Each row is a point on a tangle of strands that fork and nearly touch. The rows are in no order.
Points whose rows are less than 63.3 apart are linked; no others are. Some points are linked to none.
<216>: [  2 -12   2  20  -6   0  10  17  24   3   5  11  19  20 -13  37  -4  22
  -1 -37   6]
<74>: [-16   2  -6  13  15   9 -14   9  35  13  31  13  16   5  -9  14   9  -4
  16 -41   9]
<1610>: [ -8 -10  23 -29 -32 -28  -1  18  -6  39   1  -1 -30  -4  -9 -11  -3   7
 -10  26 -29]
<1329>: [  9   9  23 -23   9   8   6 -26  -9  21   1 -15  -5   3  24  -8  17  16
   4  14   3]
<2273>: [-26  14  10  -6 -29 -42  -7  22   8  16 -14 -20  -5 -20   9  12  13   3
 -27 -20  -8]
<1003>: [-32  -8  12   6  -5 -23 -11  -1  28   7   6   3  -1 -33   0  14  -5 -12
 -11   0  22]
<286>: [ -3 -42 -22 -11 -23   7   0 -17  -5 -11   1  -4   5  -4  -5 -10 -29   9
  12  24  26]
<973>: [  3  33   0 -14  11 -14 -13  13  10  19  23 -29  31  26  13 -13  12 -14
   4  -8 -23]
<1244>: [ 11  14  21  -3 -18  -1   6   3  -5  11 -10  -4  22   3  30  18   9  47
   4  -4  -3]
<470>: [-15  14 -12  -8   1  20 -16   6   0   4  50   9   8  17  -6  -8  33 -21
  15 -17 -33]
<1952>: [ 20 -11  11   3 -36   0  -4  28 -14  -3  -7  22  12  14  -6  33  -1  38
   7  14 -18]
<2324>: [-16  10   5   6   2 -11 -17  -7   3 -24  -9  16  18 -24  32  39   2 -22
   8  13  18]
<872>: [-22  -7  35   7  -3 -11  10  17   5 -35   4  -1  -5 -13   1   2 -22 -16
  -9  18  -3]
<2429>: [ 20 -18  -8 -27  -6  22  16   4  -7   6  21 -24  -2   8   6 -41 -26  15
   7  14   3]
<2245>: [-14  11 -10 -11 -12  11  -3  20   5  11  21 -19 -15 -10  20 -35   9  -2
 -10  -6 -18]
<498>: [ -3  51 -14  21  39   1  13  14  12   2   8  -5  -2  19  30  -2  26 -11
  -7 -16   4]
<203>: [-10 -37  24  13 -15  11  15   1  20  -7   2  18   8   4 -15  24 -21  23
   9 -23  11]
<1391>: [ -6 -11  -9   0 -29   4 -21  20 -10 -35  -1  -4 -25 -27  -5 -21  -8  -7
 -18  21 -17]
<750>: [  8  -2  10  -5   1  21 -16 -30 -17 -21  29  25  19  30  -6  24  16  -3
  26   9  -8]
<1052>: [-22 -31   9 -14 -13   4  -2  12  -8   8  24  -7  12  17 -29  16   8 -22
  21  -7  -9]
<398>: [-12  16   9  22 -11   1 -13  14   8  12  11  41 -18  -9   0  26  27  -1
  13 -11 -22]
<2349>: [ 17  -5 -33   6  -2  32   4 -24 -10 -20 -18  13 -15  -3   6 -25  -7  22
   7 -19   7]
<2328>: [ 25 -12 -11  15 -13 -20 -30 -17  11 -17 -16 -14  25  -2 -23  14 -23  14
  -5  18  22]
<105>: [-16  -7   8 -22 -14 -26   8 -32  -1 -20 -19  -9  -3 -32  24   7  -6 -10
 -12   5  25]
<842>: [  8  15  12   0   3  -1 -37  -3  -7  -8  -7  -9   7   3  -8  12  15 -17
  10  23 -16]
<410>: [ 22  29  34   7   8 -10 -14   7   4  22   8  11  -5  19  -9   4  10  20
   7  12 -16]
<892>: [  0   5 -17 -25  -6 -19   4 -18 -10 -10 -39  -7  17 -23  32  19 -12   9
 -17 -11  21]
<2277>: [ -6   9   8  28   9  -3 -11 -22   8  12   1  18  -9  -6   8  29  14  13
  10   0  26]
<1780>: [ 24 -10 -18  -9   6   6  -9  -3   3   8 -10 -23  -2  13 -22 -33 -17  14
  -1 -21  -4]
<476>: [ 14   2 -16  12  -9  24 -18 -22 -22 -29 -30   4  -6   3  -4   5  11  24
  -2 -18  10]
<2147>: [ 11   2 -14  10 -21  29  -4  11   3   4  29  33 -14  -6  18  -9  -5  32
  12   1  -7]
<693>: [-12 -16  10   4 -32 -11  12  18  13  -3  10  -2 -10 -18   4  -5 -13  25
 -22  -4  -4]
<1103>: [ -9   8 -18 -31  -6   5  -4  22  -9  18  15 -22  12 -10  44 -23   7   1
   8  10 -11]
<1871>: [-12  -9 -21 -13 -11   4  -3   7  -6 -42 -10   3 -12 -39   2 -20 -15 -27
 -12  -1   2]
<2301>: [-34 -34  24  10 -26   9  -7   3  11  -5  19  23  -3  -1 -24  14   2 -20
  23   0  -7]
<1982>: [ -3  -6  28  17  22   4  30   0 -15 -33 -24  -1  -7   1  -1   7   2   3
 -15 -13  11]
<2195>: [ 21 -19   8   3   1  20  22 -20   0 -42 -14  23   3   0   5  12 -28  29
   1   1  13]
<194>: [  1   2  27 -13  19 -26  15  -3 -11 -10 -23 -33   5  -2   9  -8 -11 -12
 -25  16   8]
<208>: [  3  18 -20   5  -2   5  -8  27  21  21  29 -26 -12   8  -2 -39  -2  10
  -8  -9 -21]
<1655>: [ 20  19 -29   7   4  -1 -33  -4  12  31  14  10  -4 -10 -10 -14   3  12
   5   7   6]
<1186>: [ -6   2   0  36   5  -2   6  22  31   8  34  23 -23 -11  -9  -4 -20  22
 -16  15  18]
<1886>: [  7 -18  -5  -4 -28  -6  -4 -21 -20  12   0  40 -15   4  -6  17  -4   4
  37  33  -5]
<2315>: [  4  13 -13  -9  -3   5 -30  14  -2 -10  12  -5   7  -5  12 -11   1 -24
  18  14 -14]
<296>: [-25  -8  -4 -30 -27   4  13   1 -10  15  -5  -9 -15 -27  30 -10   5  17
 -15 -14   2]
<653>: [ -6  12 -10  -1 -31  -9 -13   7   5  -2   1  34 -12 -35  18   9  -3  19
  -6  10   8]
<986>: [  9  -1 -16 -16  -7  35   4   0 -33 -14  14  10   4   8  17  -3  17  18
  23   0 -12]
<289>: [ -1   7 -17  11   9   6  22  16   1  -7 -18  15  20  -6   7   5  16 -14
  -9 -45 -28]
<1025>: [ 15 -26   0  -8   2   8  28   7  -3 -14 -21  14  30  -1  -9   6 -16   5
   4 -23  -8]
<485>: [  6   8  15  -1  -6  -6   3   3 -11  -1 -29 -17  16  10   9  25   7  29
  -6 -15  19]
<552>: [ 23   3 -10 -32  33  -4   7 -17 -16   2 -33 -12  39  -9  20 -14 -10 -14
  11   5  -5]
<1627>: [  6   6  12  14  22  -6  28   2 -13  -1 -42 -11  11  12   1  13   2  12
 -15 -32   5]
<2259>: [  0  31  22  19  11 -27 -14  12 -19   8 -25  -3  -4   9 -21  12  17  -5
  -8  41  22]
<1115>: [-11  -1  16   3  -4 -13  -5 -34   3 -13 -10  14 -25 -26  34   7  24 -21
   1  31   8]
<33>: [-17 -13 -14 -28 -21  12  27  32 -25 -20 -14   2   4 -11  29  -2 -12  -3
  -6 -17 -29]
<893>: [  3  -3 -14 -23  27  11  14  -7   0  25  -3 -10 -14   1   8 -39  13 -19
  -4 -25 -17]
<11>: [-26 -10  20  22  16  -6  -7  11  11 -32  11   7 -15 -25  -9  -7 -16 -35
 -15  19  15]
<915>: [ 30  23  -9  43  22  12 -24   8   3  -4  12   8  -2  14 -26  -8   2  10
   8  17  15]
<916>: [-21 -24  14 -13  17  16   3 -19  24   4  19  -6  -9   2 -20 -22  -6 -21
  11  -6   3]
<635>: [-19   3  14  19  -4 -29  12  24   3  -1  -4 -15  -9  -3 -18  19  -8   8
 -35  -7  33]
<1961>: [ -3  34  -6  11  -4  -5   1   5  10  16   2 -24 -20  13  26  -5  30   9
 -17 -34 -25]
<1350>: [  2  24  10  21  -4 -13  -5   8 -29   1 -17  -3 -48 -11   0   1  23  12
 -31  24   6]
<2150>: [-21 -12  16   1 -10  -3 -13 -16   0 -17  -9  25  12 -14   9  32   0  -4
  28  13  11]
<1602>: [ -4  16  33  17  14 -12   5  10 -33 -16 -24 -28  -7  14 -11  21  29  -8
 -16  28  16]
<988>: [ 13   6 -32 -24  15 -11   3  15   7  14  -8 -25  20   4  -8 -34 -18  -9
  -5 -22  -7]
<2242>: [-14 -14 -43 -22  -4   3  -6   9   7  20  11   2  12 -18   8  -9 -19 -22
  11 -17  18]
<933>: [ -8  -4 -21  25  11  21 -24 -27  11 -23  -8  25 -21  -9  -6  -4  11 -15
  13 -23  11]
<1345>: [ 12  11  16  18  11   1   6 -14   7  20   6  25 -35  -7  -7  -3 -12  20
  -1  34  19]
<1754>: [ 16 -48 -13   4  -3   1  -1  18  17 -16  -1  -3   4  10 -43 -19 -35   3
 -14  -7   2]
<389>: [-14  20 -15  32  14  11   3  10  -9 -29 -16  18  -7   0  -3  22  12  -1
 -15  -8  35]
<131>: [  3  13 -23   6   0  12   7  29  -1 -28  -4  10  -1  -1  18 -20  -2   0
  -6 -26 -21]
<971>: [-2 29 27 18 28  6 25 -1  4  9  9  2 11 23 11 15 13 17 -4 -5 25]
<2108>: [ 11  13  41 -11  -8 -30   1  15  -1  39 -12   6 -23  20 -10   0  -4  10
  -1  13 -24]
<1819>: [-23 -41  11 -14   3  16  24 -12  16  -8   6  13 -16 -13  -2 -25 -31 -23
   3   0  10]
<1775>: [-15  13  -7 -13 -11 -20 -12  14   8  19 -18 -13  -8  -6  23  -4  26 -11
 -21 -25 -12]
<220>: [ -6  -8   5   9   7  -5  -1  10  -4 -19 -20 -24 -21   0  -7 -26  -4 -20
 -25 -13 -19]
<1794>: [ -1 -30  -4 -17 -18  16  25  27   2   4  16  13  24   4  14  17 -13  27
  17 -14   8]
<1959>: [-20  22  -8  34  10  -1   7  25  38   5  24  11  -6  -1  11   5   6  -1
  -6 -37   5]
<474>: [ 15  13   9  -6  22  24  13 -20  -9 -16   8  24  23  17  17  27  17   3
  18 -31   0]
<2375>: [-10 -11  -4 -13  19   2   3 -40   5 -10   4   1   6 -13  25 -32 -15 -10
  20  32  19]
<2261>: [ 12  -5  23   3   8  -2 -17 -20  -7   3  13 -20   1  36 -48   3  14   3
  -6  -5  -2]
<1973>: [ 11  17  12  31   8 -10   0  15  24  23  17  36 -28  -2 -11   5 -13  19
   5  19   3]
<381>: [ 18  16 -21  -6  11  12 -19  -8  16  26  17  -1  11   5  13  -8  -1  23
  10 -16  15]
<1162>: [  5  23 -17  34 -32  -5  11  28   7 -11  -5 -14 -12  13   2   3  -8  26
 -34 -11 -17]
<427>: [-20 -30 -11 -19 -36   2  25  42   0  -8  14  10   0 -14  18   1 -18  17
  -5 -13 -11]
<2114>: [ 24  -8   7 -16  31  29  35 -40 -16   0   6  23   8   9 -15 -28   5   9
  -7 -29 -15]
<1698>: [  9  18 -15   8  31  10 -15  -6  22   1  17  -2   3  10   0 -26  -3   1
   1 -31   2]
<1717>: [  0 -10  -9  -6 -16   1 -27  36   2   4  20 -12   3  -2 -10 -23 -14 -20
   8  41 -25]
<886>: [ 20  12  16   8  22 -14   1  10   9 -13  -4 -15  44  24  -8  25 -22   8
   7  10  21]
<2371>: [ -1 -18   7  13   1 -15  14  26  19 -32  15  -3   3 -12 -11  10 -35  -1
 -28  12  17]
<428>: [ 15  -5 -27  11 -28 -33 -24 -37  -6  25 -17  10  12  -5  -3  -9  -5  19
  26  28  17]
<433>: [-12 -24  -2 -22 -27   3   6 -26 -43  21 -25 -18  -8  -2   7   8  16  -2
  16   6   2]
<1030>: [  0  -5   9  -8  -4 -12 -42 -18   7  12  -9 -28  12   4 -20   0   8 -22
  10  20   3]
<2017>: [ -3 -13  -7   0 -15   8 -17 -14 -18  -2  20  15  10  11 -13  24  10 -15
  43  33 -11]
<1522>: [ 27  -9  19 -25  25  19  15 -42 -20   1  -3  -3  -4  23 -15 -16   8  -1
  -6 -15 -16]
<937>: [  4  10 -16  17 -26 -14  -4  40  11  -6  -7 -36   5  10  -8  -6  -9  10
 -25  -3 -29]
<2187>: [ 18  10 -16 -23 -29   1 -17  -3 -27  27 -19   3 -18 -10  10 -11  10  25
  -1   9 -14]
<53>: [ -4  23  30   0   1   6  11   9  -8 -21   6  -5   4  26  14  13  46 -18
   7 -19 -40]
<1965>: [ 14 -38  -4   9   5   4  32   4  10  -4 -15   3  -1 -12 -30 -32 -28  -1
 -23 -15  -8]
<1411>: [  0  -5 -13 -17 -31  13 -16 -15 -33  22 -18 -14 -25  -3   3  -5  35   5
   2   5 -12]
<464>: [-22  18  10   4   7 -33  -4  -3  25  24   6  -5  -9 -30   6   0  -8   8
 -18   8  35]
<1750>: [-29  29   5  16  40 -22  26  13  11   3   5 -23  -1  14  14  -4  17 -42
 -18  -4 -16]
<806>: [ -1 -24 -16   3 -28 -20  -8 -24  11 -15 -18  -5   7 -18 -12   0 -26   6
  -8  15  36]
<1358>: [  4   8 -33 -30  22  -3  16  12   6  23 -15  -7  16 -18  12 -25   0 -16
  -7 -34  -5]
<332>: [ -9  -5  24   1  23  12   9 -24  11 -18   7   8  -2 -20  21  -1 -21  -6
   9  31  13]
<1438>: [ -9  14   9  10 -24 -18  10 -11   4  -6  -5  25  -8 -46  13  33  -1  20
  -9  11  26]
<920>: [ -2 -27  -1   3 -27 -19  -9  29  11 -16  -1  12   5 -22 -21  26 -20   5
 -13  21   8]
<1324>: [  2  23  21  14  16 -12 -17   1   8  29  14 -21 -30  22  -9 -23  37  -9
  -7   3 -31]
<2077>: [  4   0 -17   3 -23 -12 -32  22   4 -16   6   1  -8 -27 -11 -15 -18 -16
  -9  43  -9]
<2318>: [ 33 -14 -19  14 -10  -7  -8   7  -3 -46 -15  -4  -9  -7 -13  -5 -27  24
 -32   8  20]
<1525>: [  8   5  16   6  55   9  29 -17  12   7  10  11   9  13 -17  -7  -6  -8
  -6 -13  -1]
<407>: [  4  -3  -7 -29   6   8 -11  -8 -24 -11 -12 -34  -8   7  10 -30  10 -20
   4  16 -22]
<52>: [ 19  13   8   2 -16   2  -4   3   6   9  -8  28  17 -12  22  33  -6  46
   9  15  15]
<818>: [ 11   0  10 -19  23  17  -5 -47  -7  -5  24  22  19  29   2  24  20 -11
  13 -13   3]
<1403>: [ 26 -10 -21  -1 -32   6 -20  30  -5  12  13  23 -20  12 -28  -4  -2  16
  10  20 -22]
<1530>: [  7  -1  10 -18  24 -23   4  -8  -7   2 -46 -22  31 -11  -3   2 -17 -20
  -9  -7   0]
<2322>: [ 27 -15  -3   7   4  11  19   7  -1 -33 -13  -1   0  -9   6 -15 -39  22
 -19   5  16]
<782>: [-27  -6  20   0  17  13  13  13  23   3  39  -2 -14   8   4 -24   0 -22
   9  -8 -18]
<1910>: [ 25  17  11   1  29  -6  27 -15 -16   3 -35 -19   6  10   3   3  26  -7
 -23 -33 -15]
<2234>: [-10   8  27   6 -39 -29   9  29   6  13  -7   2  -3 -18   5  24  -1  23
 -19  -3 -11]
<702>: [ -2  19  13  16  11 -33 -17  -8  -1  11 -30 -10  12  -6  -9  28   0 -10
   2  31  32]
<1617>: [  9  18 -30   7  -3 -20 -49  -4  19  40  -5  13   0  -4  -9  12   2 -12
  17  13  -2]
<1047>: [ 31  20 -17  23  28  17 -27  -2  12 -24  15  -4  12   1  -5 -13 -13  -1
   8  17  15]
<2272>: [ -2 -14  11   0 -44 -22   7  44   1  13  -8  17   5   1   1  23  -7  23
  -1  11 -29]
<205>: [  1  -9 -29   4 -10  34   2  29   3 -17   8  22  -7  -4  15  -9  -7  22
   6 -31   3]
<1152>: [ 22   4 -19  -7  12  30   3 -19 -12  -4  -3 -10 -20   8 -10 -35   4  21
 -11 -30  -1]
<155>: [-23  28   3  17  27 -15  13   8  11  13  15  -2 -13 -17   5 -11  -8   4
 -28  17  48]
<150>: [ -2 -11 -39   6 -20  22 -24  -1  -2  11  29  20 -16 -14 -17 -22  -2  -5
  23  19   1]
<807>: [ 16  15 -32 -14  15  -5 -17  19  15 -27  -2 -12  13 -16   5 -36 -30 -27
 -17   5   2]
<2050>: [  5  15  -6   2  -1   8 -15  18  10  29  41   5  -5  13 -13 -18  15   2
  14  -1 -31]
<1124>: [  9   6 -20 -38 -12   0  -7   0 -23   4   2 -11   3 -31  37 -22 -13  12
  -2  29   3]
<343>: [ 32 -28 -13 -27   9  20  34  -7 -16   0  -2  17  49  13 -11  12 -23   6
  19   0  -1]
<1931>: [-15 -14  -2 -11 -18 -22  -9  26  22  -1   4  -4  22 -17   0  21 -20  -9
   3   8  12]
<2295>: [ 25   4  17 -14  17   0  -1 -30 -13  13 -23 -32  -4  20  -9 -13  26  -6
 -13 -18  -3]
<960>: [-21   3  -5   3 -37 -18   6  25  12   7  -2 -30  -2  23  -9   2   0  -3
 -15 -20 -46]
<2100>: [ 26   9   7   4  44  22  40 -15  -6  -2  13  14  14  12 -10  -7 -12  16
  -6 -28 -17]
<1388>: [ 13   7 -30   0 -17  20  -9  -2  -2   6  10  25   0 -26  27 -11  -7  28
  12  19  16]
<2052>: [ 13  17 -21  11  12   1 -17 -38 -13 -19 -17   4   8  -3  20 -10 -10   7
   9  22  22]
<2348>: [-30  12  -2  23 -13   3 -19  20   5  -8  12  28 -32 -17   9   9  24 -14
  -7 -20 -12]
<704>: [  0 -22   0 -33  14  16  10 -15 -15   5 -15 -22 -12  -3  -4 -39   2 -22
  -3  -9 -18]
<183>: [  6   1 -19 -30  26   7  18 -11  -1  12  -7   8  35  -7   6  -3  -2 -18
  16 -16 -11]
<1713>: [ -8  14  24 -10  20 -21   2 -13   1   4 -24 -37 -19 -16  11  -7  11  -8
 -31   5  22]
<626>: [  5  14  15   6   2  -7 -22  -4   3  32  13  17 -44   5 -16 -18  31 -16
  11  14 -29]
<1404>: [-11 -44  10 -31 -14  12  33  -4 -26   7 -10 -12   7  11 -13   1 -14 -11
   5  -1  -5]
<813>: [ -4 -10  40  -5  -4  18   9 -16  -4  14  30  12 -12  13 -15  22  23   5
  22   4 -26]
<472>: [ -7  13 -11 -41 -12 -13  12   1  -3  -6 -18  -9   9 -36  39  -1  -3  12
 -18 -17   4]
<244>: [-24 -13 -12  18  -7  18 -20  -6   2 -24 -11  16 -28 -16   0  12  15 -22
  -4 -29  -2]
<2358>: [ 12  21 -10  21  27  -3   9   9  16  -2  22 -16  -4  26 -24 -25  -7 -16
 -14 -34 -12]
<1590>: [-18 -12  16  27  -9   4  17  21  22  14  17   4 -20  -8   3  -4 -14  20
 -24 -16   9]
<110>: [-26 -31 -24   6 -26 -24 -11 -37  -8  -1   2  20   6  -2   4   2   1 -12
  37  24  23]
<1063>: [-27 -35  -9  -1 -18   0  14 -22  -5  -7   0  15  23  -4   4  27 -11 -13
  34   4  26]
<1566>: [-21 -14  11 -14   6   3 -14 -26  11  26  16  13  -4  -3  -1   6  17 -12
  28  22   4]
<1476>: [  7  24   1   5  51   7   3 -20  22  -1  20  -5   4   4   8 -23  -4 -16
   6  -3   5]
<1222>: [ -6 -11   2  14  15 -16  37   8   4  -6 -18 -16  -2  -9 -21 -35 -13 -22
 -34 -17 -27]
<2233>: [-19 -24 -39 -30 -19 -15  -5  -4   3  41   4 -25   8 -14   2 -13 -12 -14
  11  -6  30]
<345>: [-19  30  -5   2  16 -21   2  20  17   7  13 -33  18  11  21  -4  14 -23
 -10 -16 -32]
<2271>: [ -2  14 -32  27  15 -11  -1  26  15 -16 -14  14  21 -12  -1   3  -6 -11
 -18 -51  -2]
<1925>: [-19  19   9  26   6 -22  25  34   6 -19  -3 -32   1  22 -10  -7 -16 -24
 -28  11 -11]
<1019>: [ 22 -21  -4 -29  22  20  26 -15  -9   4  29  -1  30  28 -18 -11 -24  -8
  15  -1  -9]
<667>: [-25  22  11  24  31 -12  38  15   9   6  -7  -8  -4  24   0   8  14 -20
 -23 -18   8]
<1081>: [ 14  -7   6  -9  -6  15 -19 -23  -7   6   9  -4 -28  -7 -10 -33  -6  -1
  16  58 -15]
<1263>: [  1   4  -3 -34  -4  28  25  -1 -28  16   7   0  -6   6  38   4  24  11
  27 -11  -7]
<1488>: [-18 -12  47   4  15  10  17   0   3 -12  12   8 -18 -11  14   5  -2  -1
   2  26  -1]
<1241>: [-20  12 -13 -24  -9 -30 -28   4  13  24   8  11 -16 -45   7  -9   4 -26
  -6  24   5]
<1371>: [ 33  -8   6  29  -4 -19 -22   4  19   5   1  -5  11  10 -33  20 -21  19
   3  22  18]
<2326>: [ -7  13 -12   3   7  -1 -51 -11  26  22  18   9  -4 -10  -9   5  30 -31
  25   4  -1]
<2110>: [-18 -19 -29 -21 -30   4   4   9 -11  14 -18 -14 -17 -20   6 -19  -6   2
 -17 -23   7]
<957>: [-11  19   3  16  24  -5 -17  -9  -3 -36  -7  -5 -15 -18   3  -9  -4 -28
  -9  29  21]
<1613>: [-13  29  23   4  26  -2  24   4   5   7   4   1  -2  -7  27  15   0  12
 -18  20  37]
<765>: [  8  16  -4  13  -4 -31 -34 -34   3  13 -16  -3  26   0  -1  17  -1   5
  23  31  20]
<49>: [  6  45  -4   5  19  -8   4   9  -2  15  -7 -19  10  20  30  16  40   3
 -13 -25 -13]
<1470>: [ 38  -1  10   4 -16  14  -5  -5 -10  -9 -11  12  19  16  -1  29  -7  45
  11  23   4]
<584>: [ -4 -16   6 -25   0  37  28  -2 -25 -14  26  16   2  24   3   0  14   0
  10 -23 -22]
<1061>: [-11 -17   6 -20 -30  -1 -12  25 -17   6   4 -10  21   8 -11  25  10  -2
  18   4 -23]
<2250>: [ -5  17  10   1   4 -13   7  -8 -25 -21 -21 -19 -37 -24   6 -10  11  -1
 -38   8  19]
<655>: [ -3 -36 -25  -4 -21  -8   2  52  20  -5  23 -15  24  20 -15   3 -20  -4
   1   2 -23]
<1636>: [ 10  23  15  19  35 -10   6  10  -6 -11  -8   2  23  29  -9  32  14   2
   4   1  16]
<2422>: [ 23   8  12  -3  11   2  -1 -16 -11   6  23 -16  10  42 -32  -5  15  15
 -17 -35 -17]
<2255>: [ 17  -3  17 -12   3  21 -20 -28 -24  -5  -6 -25 -14   8  -5 -27  13   2
  10  36 -18]
<1196>: [ 16  -2  20  -2   2  32  17 -18 -10 -11  24  12  -2  30  -2  -1   7  35
   6 -26 -13]
<1501>: [-16 -11 -14  -4 -18   1   8  31  19   4  17  -5  14  20  -5   6   1  -5
   1 -28 -30]
<1254>: [ 15 -17  10 -12  -9  35  17  -5  -2   5  21  -7  -6  18  -1 -24  -8  34
  10   5  -8]
<853>: [ 16  -3   4  -8   8 -20   3  15  17 -12 -18  -7  56   3  -9  24 -32  -6
   8  -3  14]
<379>: [  4  14  21  15  -2  -5 -15  -7 -14   0 -15  30 -48 -10   1   9  15  -4
  -8  17 -13]
<1042>: [  8  -4  -9 -13  -6  -3   4 -18  -5   0 -36   2  24   0   7  26 -11  23
   6  -9  19]
<395>: [ -6  22 -18  38  12  -6 -13  19   4 -14 -10  -2   7   2 -10  12   3  -9
 -10 -29  21]
<2237>: [-15  26  -1  30  16  -8  -9 -12  -7  -2 -17  14 -21 -12   8  29  31   1
 -10  10  40]
<2206>: [ -9 -28  13 -12  12   0  10 -56  -4  -9  -3  -4   9   9   2  -7  -3 -12
  22  19  14]
<2373>: [  8  18 -19 -31   0   4  -1  21  -4  26  16 -28  28  15  18 -17   2   1
  15   2 -24]
<1048>: [-10  17  -2   2  15  22 -14  -3  15   5  29   8 -16   4  14  -7  39 -26
  10 -16 -19]
<515>: [ -3 -24  -5  -5 -13   9  11  -6  26   2  10  14  17  -3  11  20 -23  34
  15  -4  27]
<1335>: [-10 -11   2  -1  17   1  25   5   5 -10 -26  24  19 -13  12  20  -3 -14
  -5 -33  -8]
<1958>: [ -9 -36   1 -23 -10   8  19 -36 -29   3 -15 -16  -2  13 -12  -2   4 -27
  27  10   1]
<751>: [-10 -12  12 -31   8   5  15 -33 -14 -19 -28  -7  -6 -18  35  -1   2 -18
  -1   6   2]
<1731>: [ 21  14  -4  10  -3   4 -26 -34 -14  -4 -23   1  -6   3   8  13  26  20
   6  -5  -3]
<1977>: [ 11 -12 -19   8  -9  19  15 -35  -6 -31 -14  32  -4 -15  15  -3 -25  21
   7  -7  23]
<2217>: [ -1   4  39   4  -8   2 -15 -11 -13   5  -2  10  -2  20 -21  40  33  -6
  18   1 -26]
<351>: [-25 -24 -47  -2 -20   9 -20  -8 -16  18   6   5 -24 -23  -7 -16   8 -22
  18   2  12]
<64>: [ 35  19   6  32  11 -12 -10  17   1   9   6  -4   6  25 -26   7  -8  25
 -13  28  21]
<2297>: [-10  -3   2  11 -20  23   2  11  -1  14  20  29   2   9   4  28  26  21
  18 -29 -10]
<1143>: [-20 -22 -35 -10  -6  21   2  -2  -3  22   4   8 -11 -10 -10 -10   3 -24
  16 -40  16]
<1854>: [ 23  10 -12   3 -29  -3 -15  19  -7  18  -2   6 -21   0 -10  -4   6  27
  -6   1 -27]
<2377>: [  4  15  -6  16  26  -9  -5 -30  -2 -25 -24 -11   1 -10   7   2 -19  -9
 -11  18  43]
<1351>: [-28  18  11  21  13 -22  51  31   1 -10 -27  -9   5  26 -11  16  -5 -19
 -29  -8  -3]
<1659>: [ 16  24  25  10  -8  -5   5  -5  -7  13  13 -22   6  41 -13  11  26  29
 -13 -24 -28]
<884>: [ 13  11  -3  22 -12  12   5  22  16  -1  18  17   9  20  -2  15  12  36
   6 -35 -11]
<2104>: [ -4   0  33  26   3   1  11   6 -23 -35 -30 -13 -12  15 -20  16  13 -14
 -13   7   2]
<671>: [ -4 -16  18  -9 -35 -14 -18   9  -7   0 -24 -14  10  -3 -16  18   4   0
   5   1 -12]
<2199>: [-21   7  18  19   3 -24  30  25  -2 -15   0 -20 -16  14 -12  -8 -14   5
 -34  23  19]
<136>: [ 11  37  18  18   6 -10   6   9 -10  26   1 -28  -1  30  -7   5  18  27
  -6  10  -4]
<152>: [  0  30  14  19   2  -3   4  25  -1  -3   7  -8  -7  -3  25   3   3   6
 -12   8 -18]
<383>: [-10 -15  22  -9  -4  15  13 -48 -12 -18 -18   9 -16 -11  35  13  22  -5
  13  19   6]
<2385>: [ 25 -16 -17  -7 -28  -9 -10  18 -13  11   3  44 -25  11 -23  16 -16  -2
  23  22 -14]
<209>: [-14   9  23  12  14 -11   2 -13  15  39   1  -5 -17  -8   3  11  13   8
  -4  -6  25]
<1800>: [ 10  -8  18  -6  11 -14 -23  -9  11  11   3 -30  18  21 -37  -5  -6 -10
   5   1   6]
<2080>: [ 17  -2  11 -19  23   8  -6 -21  14  -2  31 -11  30  24 -21  -8 -16  -5
   9  11  -4]
<1341>: [-13  -8 -27 -25 -29 -15 -15   1 -13  44  -7 -25  -5 -12  -2 -12   3   9
  -2  -8  13]
<826>: [ -9 -10 -30 -27  -7   6  13  15 -29 -28 -24  -1   7 -30   7 -17 -16 -23
 -13  -2 -21]
<1310>: [ -1   4  27   0  -9   0  -7  -4 -18  -2 -14  -8  -2  22   5  32  56  -5
   7 -13 -23]
<421>: [ -2  10  15  19  29   3   2   2  -1 -20   1 -13 -13  19  -6 -20   8 -20
 -13 -11 -19]
<1652>: [  6 -50 -17  -2 -14   4  -9  24  20   3  23  -8  10  14 -31  -4 -23   6
   5  10   7]
<1673>: [  2   3 -15   3  25  -5  -6   8  28 -21   3  -2  15 -23   2 -19 -43 -27
  -7  13  16]
<943>: [  0  33 -13   2  18   2 -21 -22   5 -21  -6  21  15 -15  35  16   1  -4
  15   7  17]
<2172>: [ 11  15  22  10  23  10  23  -6 -11 -25   1   5  10  23  16  19  23 -11
   2 -28 -20]
<2131>: [-18   0 -20  -4   0  11 -31   0  22  15  23  24  13  -2  -1  18  18 -19
  30 -19  -2]
<2286>: [-18 -19  20 -22 -29 -16 -10  -3 -14  19 -14 -12  -6 -13 -10  -6  -1  -5
   3  29 -15]
<2042>: [ -8  -1   6  21  -6   7 -29 -15  -4  14  -8  13 -36  -3 -19   0  23 -10
   2   3 -14]
<777>: [-22 -45  -4 -26 -20   3  18 -18  -4 -15  -7  -5  -8 -23  -3 -25 -31 -18
  -7  12  17]
<404>: [ 13  -4 -20  14 -13  -2 -24  18  22  14   8  38   6  -9 -14  19 -22   9
  14  26   9]
<1989>: [  2 -38 -31 -11  -8  10  16  -4 -14  -8   0  21  15  -7  -5   3 -30 -19
  20   6  19]
<714>: [ 19   4 -13  11  30  17  -4   0  24 -33  13  10  25   4  -4   0 -34 -18
  13   9  15]
<2163>: [  6  -4  14   1   0   9  -5 -34  -1  21   8   9 -35  -6  -8 -25   0  17
  13  27   2]
<2070>: [ 10 -38 -12 -33  -6  14  38  13 -16  14   6 -15   5   4  -2 -32 -32   1
   4  -4  -2]
<869>: [-12   1  47  16  35  -7   7 -10  12   6  21  -9  14  21 -14  34  16 -23
   9   2  15]

A fork is a point with three links, a tip a point with one. Leave the first point through the second and follow the links. Name the first fork or tip that comes.
<1403>, <2385> => <813>
<1794>, <515> => <933>
<807>, <1673> => <286>
<1530>, <194> => <1324>
<813>, <2217> => <1958>
<1501>, <655> => <1698>
<2422>, <1659> => <2301>

A fork is a point with three links. Follow the links from the first point to the second and name the forks in between, in order.
<886>, <1025> => <464>, <289>
<1371>, <1854> => <286>, <1063>, <872>, <1958>
<1358>, <1470> => <693>, <2234>
<2429>, <2328> => <1958>, <872>, <1063>, <286>

Follow the links from the first point to the second, and from the first to the third. Name the last point that the two ways share.
<194>, <1042>, <1731> => <1358>
<1310>, <1003>, <957> => <872>
<2259>, <351>, <1081> => <485>
<2100>, <1775>, <1358> => <2234>
<1358>, <485>, <933> => <693>
<807>, <1931>, <332> => <872>
<515>, <765>, <2422> => <427>
